A landscape with many valleys, sampled at points; each row gives a point and its height.
A ball rolls from a point to whichever of its 2 nearest points has the largest drop for the distance, and stops where none of them is lower. Distance is the straight distance between rows; heights are no part of it.
(375) h=4.42: [-52 -13  12  -7  18 -48  11  20 -14  13  14 -54 -10 -16  31 -27 -10   9
 -30   8  -2 -11]
(884) h=2.95: [ -3  31 -28  -6  15 -25   6 -12 -36 -22  48   8  42 -15  12 -50 -11  17
   2  -6 -11  26]
(9) h=2.36: [ 59  -9  12  26   6  37 -23 -12   3 -58   4 -27  22  21 -31   4 -13 -11
  36  -2 -40  15]
(216) h=6.64: [ 45 -17 -21   1   8  12   6 -39 -12 -21 -19  58  21  39  -8  18   9   8
  24 -51  11   3]
(573) h=3.54: [-58  15  19  21 -26  -6 -19  35  -8  53  50   2 -16  14  -2 -26   1  -1
  -6  12 -21  -4]
(965) h=4.06: [ 25  50   3 -30  15  21 -10  10  17 -13  26  -8  18 -47 -23 -13 -21 -11
  11  41 -22  51]
(646) h=6.31: [ 29  -7 -29 -23 -11  89 -28 -16  21   9 -55  28 -15  -8 -33  48  20 -18
 -19  21  15  56]
(556) h=2.86: [ -7 -14 -16  22   3 -27  42 -32 -31 -36   9 -18  -8  11  14 -39 -24  59
  -8  -5 -25   7]
(639) h=5.12: [-46  -6 -13 -17 -45  -2  18  29  44  31  34  25  25  -5  -2 -11  -4  14
 -35  21   2 -19]
(378) h=4.19: [ 27  21 -36  18  11 -41 -14 -27 -42 -19   5  18  25  -8  20 -13  38 -35
  24 -11  33 -14]
(172) h=6.44: [  2  10  62  13  26  10  23 -32  40  12 -36 -16 -12 -38 -35  25  22  28
  11   2 -22  38]
(883) h=6.69: [ 18 -10  -5   0  41  60  14 -15  -6   2 -39  28  -1  44 -50  49  34   2
  -9 -19 -25  -2]
(413) h=2.99: [ 22  14   7 -21  16   6   5  21 -36  14  38  31   3  36  12  24  -4   3
  11 -19 -27 -19]
(427) h=6.77: [ -2  13  34 -17  63 -22  22   1  36 -31   1   0   9  -6  14  11  25  23
   5 -19  -4  15]
(549) h=3.68: [  7  26 -25  14  12 -46  -2 -24 -49  -6  25   7  29 -22  46 -34  10   1
  18 -17  24   1]
(456) h=2.26: [-19 -11  27  12 -24 -36  29   2  38  -2   1   1 -21 -60 -13  18  29  34
 -44  -1  -5  27]
(521) h=3.34: [ 15  29   7  26  28   0   3 -14   5 -31 -14 -20  -8  39 -11 -11  33 -20
  41  30  -4 -21]
(936) h=4.17: [  1 -32  -1  32 -43 -36  -6 -35  33  -6 -19 -21  11  -9  -7 -12 -17   0
  -9  17  27 -42]
(650) h=4.15: [-90 -11   2   0 -21 -13  11   8 -11  56  26  26 -22  23  13 -34 -23  41
 -14   7  -7  -9]
(878) h=6.33: [ 28 -25  16 -45   1  50 -33  42  53 -27 -11  19  -5 -16  -6  75   9 -21
   3  27   9  19]
(908) h=4.03: [-85 -23  -4  -1  20 -28  20  33 -47  21  -9 -69 -10  21  48 -35 -16  27
  -8  25  13  11]
(798) h=4.43: [ 37  42 -14  11 -19  21  -5  -4  17 -14  10  -7  -6 -47 -27  -1  20 -17
   7  56 -11  56]
(41) h=3.56: [ -2  10  -8  38 -22 -23  31 -45 -24 -15 -12  44 -27  36  -8 -12  24  27
  26   5  -4 -17]
(607) h=5.38: [ 32   2 -18  20 -19  27   0  -9 -30  42  -9 -23   3  43 -30   6  -9 -27
   1  11  -9 -52]
(571) h=5.73: [ 54  16  -2  10 -49   0 -32 -22 -15  19  -2 -21 -14 -11 -38 -20 -45 -47
  13  -4   0  -6]
(796) h=3.69: [-15  11   6 -12   7 -15   7  29 -42   0  49  31 -17  17  52  -7 -11  19
   9 -30 -26  -7]
(83) h=6.11: [ 30   9  -1  19 -25   6 -11 -16 -28  20 -44   6 -55 -11 -61  28  29 -38
 -25  -3   7  -4]
(448) h=4.69: [ 58 -42  36  -4 -47  13 -15   3  24   0 -14 -11   6 -33  -4  33 -21   8
 -35 -66  13  34]
(849) h=2.12: [ 12 -17   2  15 -14 -12  23 -13  -1   3 -17  54 -15  10 -36  38  58   8
 -24 -47  -4   8]
(848) h=4.36: [-19   9  25 -24  23 -21 -16  51   2 -10  46 -46   6 -13  35 -16 -17 -14
 -17   2 -17  -9]
(238) h=4.66: [ 18  14 -21  -9  18 -23 -29   8 -25 -46  15  36   0  19  16  -3  25 -51
  34  -6  10 -17]
(82) h=5.93: [ 41  27  -9   3 -39  -7 -36 -15 -43  28 -13  10 -29 -15 -55  -7  -2 -68
   0  -8  14   2]
(523) h=7.66: [ -5 -47  23   4  22 -54  12 -37  22  -3 -29 -22 -10 -11  33   7 -17  22
  -8 -40  26 -28]
(882) h=6.54: [ 23 -10 -13 -15  19  88 -17 -21   4  -1 -59  32   4   5 -60  48  22 -10
 -17 -16 -11  27]
(301) h=5.13: [ 56 -35  29   8 -30 -11 -28  10  15   1 -22 -16 -30 -24 -12  47  -4 -35
 -17 -44   8   1]
(713) h=7.93: [-32  -8  10  19  23 -35  46 -41  23 -21 -34  -5  36   5  41  -6  21  60
   0  24  41 -25]
(32) h=3.48: [-60 -15   0 -57  26 -30  31  -3  26   9  -6  32 -14   0 -15 -24 -30  27
 -15   0  -7  19]
(693) h=5.70: [ 18   2 -11 -52 -25  48 -26  53   5  41  22  22  39  -3 -18  46 -18 -26
 -14  19   6 -13]
(691) h=4.22: [ 30 -41  21   9 -62  10  -3 -18  36   5 -20 -25 -13 -41 -15   3 -39  27
 -35 -36   0  44]
(36) h=4.92: [-33  21  11 -35  28  15  -8  -5  22  53  10  16  23  21   2 -22 -36  -7
  31   8   5 -13]
(409) h=6.35: [ 40 -33  13   1 -22  29 -11 -35  24  -1 -39  34  11  22 -45  19  -7  -8
  10 -56   6  17]
(815) h=2.94: [-35  18   3  21 -16   4 -28  52 -37  33  41  12 -30  38  -5  -3  35 -41
   2  15 -20 -19]
(780) h=4.25: [-63  12  14 -50  41 -21   6 -20   9  49 -15  12  -9  -7 -19 -32 -43   5
   9   8   3  15]
(893) h=5.34: [-12   7   6 -31  20  10 -12   3  55  11   1 -11  29  13   7 -18 -34 -20
  24  26  13 -31]
(269) h=2.18: [-59  11  -7 -33  17 -27  30   7   4 -38  11  17 -30  30  20 -46  -9  32
   4   8 -13  11]
(444) h=3.78: [ -7 -23  -4  18 -19 -41 -22 -15  13 -12   7 -43  -6  -7  18 -39 -41 -21
   8  12   7 -43]
(944) h=6.58: [  4   9  56   8  48  13  28  -6  40 -17 -11 -25   7  -9 -13  21  32  31
  12 -11 -33  33]
(801) h=7.44: [-40 -33  -9 -28  30 -53  19 -33 -10   0 -38   9 -29 -11  49 -21 -39  18
  13 -25  33 -15]
(702) h=5.74: [ 23  -6  -6   0  16  24 -10 -18  72 -13 -24 -27  56 -17 -10   1 -13 -17
  20  32  26  -7]
(445) h=2.07: [-20  40   2  38  23  21 -21   7 -49  30  21 -28  10  34  46 -37  -7  -1
  57  13   6  -9]
(89) h=1.63: [ 32 -23  10  30  22  18   3 -22  23 -49   5 -55  43  11   5 -13 -20  28
  13 -13 -27   9]
(747) h=6.01: [ 35   0 -26 -39 -20  60 -17  22  27  16 -11  23   3 -18 -19  56   4 -23
 -17  37  11  28]
(154) h=3.57: [ -2  42 -14 -20   5   4   4   8  -4  -5  47  10  43 -21 -21 -35 -17   4
  -1  18 -23  32]
(410) h=5.20: [ 14  -2 -31  -5  12  65 -21  29 -17   7  -4 -21   6  50 -23  19   2 -44
 -24  30 -13 -57]
(336) h=2.97: [  8  17 -23  15  -7 -13  38 -20 -41  22   2  50   3  26 -14   8  46  18
  -5 -11   2 -13]
(233) h=3.76: [ -3  15  -2  12  27  -1  -5  12  13 -40 -30  -8 -26  29 -23  13  65 -43
   3  26  10 -26]
(102) h=6.92: [ 35   0 -27 -14  10  -9  -3 -34 -21 -36   9  56  21  17  28 -11 -31  14
  40 -43  16   1]
(927) h=2.37: [  2 -38   0  13  21  -6  27 -32  -1 -40  -4 -41  -2  17  -3 -28 -44  47
  -7 -17 -38  13]
(951) h=3.16: [-82   1 -16  16  29  15  -9  22 -31   5 -34 -29   4   0  76 -45 -37  28
  45   9  56  -1]
(411) h=7.80: [-28 -46  11  14  34 -46  35 -36  25 -32 -32 -31  18 -13  30  -6   7  51
 -16  -8  24  -4]
(525) h=3.71: [ 35   3  -3  14 -11 -12  13  13  -1   6  25 -13  26 -19  -7  19  23   0
 -26  -9 -11  -6]
(875) h=3.27: [-29 -19 -11   8  -2 -20 -38   4  -2   2  17 -28   3  17  58 -43 -42 -25
  28   3  19 -41]
(4) h=2.88: [-19 -25  13 -10   2 -28  28   3  34  -4 -12 -35 -10 -73 -10   8  -6  35
 -53   6 -10  48]
(831) h=1.29: [ -5  -7  38  22  -7 -37  36 -13  13  10 -10  30 -26 -12 -26  33  56  31
 -17 -26 -14   6]
(519) h=4.31: [-63   4 -15 -11  -5   6   3  48 -40  -9  47  33 -12  20  70 -32 -21  38
   4 -23  -9   9]
(631) h=4.67: [ 33  24 -33  22 -25  40  -2  27   0 -24  15 -23   4  -9 -31   3  31 -30
 -13  56 -20  13]
(681) h=4.68: [-57  -3  -6  -8 -20 -35  35   0   4  32  22  41   8   5  26 -17  13  41
 -20   1  10 -22]
(958) h=4.04: [ 26  13  19 -13   9 -14  -7  47  -5   2  51 -34  24 -25  22  15   6 -12
 -22  -2 -17  -9]
(890) h=4.20: [ 20 -10  -3  46 -60   9  15 -28  21   0 -20 -23  17 -15 -41   3   5  16
 -13  43   1  -8]
(345) h=6.07: [ 37 -20 -15  -2 -18  23  -4 -21  48  17 -36  15  39   2 -34  20  -5 -13
   0  -8  29  -5]
(132) h=3.51: [-80  33 -13 -27  19  -2  15  44 -36 -30  23   4 -26  24  57 -48  -2  35
  14  -9  -3  34]
(664) h=2.74: [ -9  46  13  24  17  -5   1 -16 -35   7   7 -23 -11  33  20 -40  -2  -5
  52  31  -7 -21]
(767) h=4.86: [ 23  18 -40   7 -41  31 -22  30 -25  25   2 -18 -24 -31 -22  24  27 -50
 -40  43   3   1]
(455) h=3.62: [  5 -44  14  -5 -30   4  -4  -6  34 -28  -7 -30 -22 -64  -6   5 -29  26
 -38 -14 -21  75]
(255) h=7.18: [  2  -5 -11 -18  13 -27  13 -43 -15 -16 -20  44 -23   7  32 -20 -41  27
  28 -46  13  -3]
(412) h=3.31: [-16  12 -11  35 -27 -25  39 -39 -53 -13   5  16 -26  15  16 -40 -14  55
  13   4 -14 -15]
(335) h=2.31: [-61  -1 -13  18  12   1 -17  19  -9   4  -2 -37  16  16  89 -43 -17  13
  34  12  49 -33]
(750) h=0.91: [ -2  10  -4  19  23  32 -24  21 -33  60  24 -18  35  42  49  -3 -13 -10
  35  -1  13 -31]
(504) h=5.41: [-16  -5  -4 -30 -31  24   1  51  42  30  30  26  23   8  -8  21  -1 -14
 -18  21  -7 -27]
(249) h=6.61: [ 18  -4  19 -47   6   5 -35  54  40 -37  13  26  -2 -20  -8  49  12 -39
   8  17  10  -1]
(124) h=3.98: [ 29   4  -3  38 -53  -5  27 -12  -8  15   8  -7  12 -22 -40   7  21  21
 -33   6  -7   7]
(498) h=4.21: [ 14  18 -14  -3  26 -13 -24  24 -24 -54   6  29 -24  12 -16  20  61 -52
   0   2  -5  -4]
(680) h=2.23: [ 11   6   2 -14  27  25  -9  32 -47  47  16  10  -3  52  27  35   3 -22
  18 -19  -9 -45]
(670) h=5.01: [  9   7 -40  -4 -21  42 -32  33 -43  23   4  -4 -24   1 -34  23  13 -52
 -52  15 -10 -30]
(38) h=5.45: [ 50  -2  25   0 -39 -22 -36  -5  12   6  -8 -29 -45 -53 -10   8 -37 -41
  -7 -15   9  14]
(194) h=6.27: [ 26  -1  37  27  -5  29   6 -21   9  18 -46  -2 -41 -12 -54  44  34  -8
   7  -4 -24  27]
(358) h=6.93: [ 18   2  14 -21  42 -23 -12  14  42 -28  -6  20  25 -29   4  39  40 -29
   5 -16  23   4]

For each start below, name the point where the ball stops.
(767) | (884)
(498) | (750)
(713) | (269)
(411) | (269)
(944) | (831)
(702) | (269)
(38) | (831)
